Points on a hilly landscape, in no order, each with its height.
A ball rolls from a point to whichever of its 5 nearest points has the largest drop for the distance, and stops where none of them is lower. Distance is the straight distance between rows; heights are no part of it.
giz: [-39 -39 -78   8  21 -28 -24  20  -1  35]  height 3.86
tuvok: [-27 -31 -55  -1   2 -35 -32  36  -1  17]  height 0.69
Sosaf: [-29 -38 -63   9   5 -40 -25  11   0  24]  height 3.17
gup: [ 12  40  23 -21  -4  18  -5  47 -40 -79]  height 0.26
Nol: [-24 -30 -50 -16  32  21 -25  58  26  36]  height 2.96
sed: [-27 -37 -59  22  -7 -62  -7 -40  17  11]  height 1.64
sotok: [-13 -16 -22 -13 -24 -29 -26  26 -17 -27]  height 7.42
saf: [-19 -27 -28   8 -24 -42 -21  -7  -3 -16]  height 4.62
rif: [  1 -18  15   5 -24 -18   1 -67  19   5]  height 2.70
puzuf: [ 31  45   6  40  32 -10  37 -47 -60  58]  height 2.02
Padi: [-15  -1 -21 -45  11   6 -35  75  11  10]  height 2.77
Sesem: [-40 -28  -8 -41  73  23  -1  48  86 -36]  height 1.04
Dumok: [ 30  32  20  22  21  20  24 -56 -49  70]  height 2.35
milun: [-31 -15 -14 -41  51  31 -15  60  60  11]  height 1.18
Tudo: [ 15   1  32  12 -24  18  22 -44   8 -27]  height 3.52
vap: [-17  -9 -28 -18 -16 -22 -36  38 -12  -5]  height 5.87
lal: [-32 -43 -55  10 -12 -57 -14  -9   2  10]  height 2.49
tofe: [ -5 -16  24   4 -16  -3   7 -75  12  34]  height 1.61
sev: [-29 -38 -31  13 -10 -59 -14 -59  30  13]  height 0.38
Pamo: [-10   5 -12 -39  -6  -5 -33  61 -14 -18]  height 4.72
dev: [ 19   4  38   9 -19  19  17 -57  -1  23]  height 2.92
zamad: [  4  -7  -4 -10 -34 -16 -11  -1 -14 -44]  height 5.32
rer: [ 27  30  33  27  12  26  30 -41 -37  51]  height 2.22
did: [ 12 -11  24  -2 -31  -6  -2 -38   6 -28]  height 4.35
Rup: [ 42  49  35  54  18  13  45   1 -43  53]  height 1.63
tamir: [-32 -34 -66  -1  23  -4 -22  41   5  35]  height 4.28
Ninep: [ 15   9  21  -1 -22   6  11   3 -17 -63]  height 2.59
Mokob: [ 27  32  53  32   4  47  40 -10  -6  25]  height 3.51
vide: [ 27  22  48  23  -9  46  36  -5  11 -41]  height 3.38
Miv: [  1  -7  14  -9 -14 -12  -6 -87  20  44]  height 0.55
kevu: [ 28  44  45  17   1  37  46  32   4 -88]  height 3.64
pelit: [  5  16   4 -31 -12   4 -21  44 -31 -48]  height 2.65
mepug: [ 42  49  20  51  24  -1  37 -11 -51  59]  height 0.46
puso: [-18 -12 -30 -25  -4  -7 -26  56  -6   8]  height 4.76
kuge: [-26  -1  -7 -55  29  25 -35  66  48   7]  height 1.60
sal: [  1 -14  18  -1 -35 -14   2 -37   2 -26]  height 4.91
fige: [ 27  22  36  10 -16  30  25   5 -10 -83]  height 0.59
fumu: [ 17   5  32   8 -30  19  27 -21  -4 -49]  height 2.72
vipar: [ 35  31  52  35  -1  56  52   4   6 -22]  height 4.78
petap: [-40 -45 -68  30   5 -58 -15 -16  10  22]  height 0.85
keki: [ 25  25  53  24  -6  53  43 -22   4  -6]  height 4.21
gero: [-11   9   8 -52  12  16 -42  74  10  -7]  height 2.78
kora: [ 10   4  28   1  -5  16   4 -70  -1  51]  height 1.96
muf: [ 50  67   2  57  39 -46  54 -29 -55  37]  height 3.46
taku: [ -7 -19   6   6 -27 -23  -9 -73  23  20]  height 1.91
ror: [-13 -33 -27   4 -28 -50 -11 -31  17  -1]  height 2.33
zivev: [  0  29  13 -56   2  14 -41  71 -19 -36]  height 4.01
dozop: [-33 -38 -27 -37  63  35  -4  42  74 -11]  height 0.67
kod: [ 26  18  49  21 -11  46  34 -32  -2  17]  height 3.72
gogek: [  7  18   2 -46  -8   4 -38  68 -19 -28]  height 4.14

Two balls start at each pair of points below. Name the first point that both come to, or write never.
dev and sal -> Miv
Tudo and sotok -> never
saf and lal -> sev
keki and kevu -> fige
vipar and gogek -> gup
Ninep and gero -> never
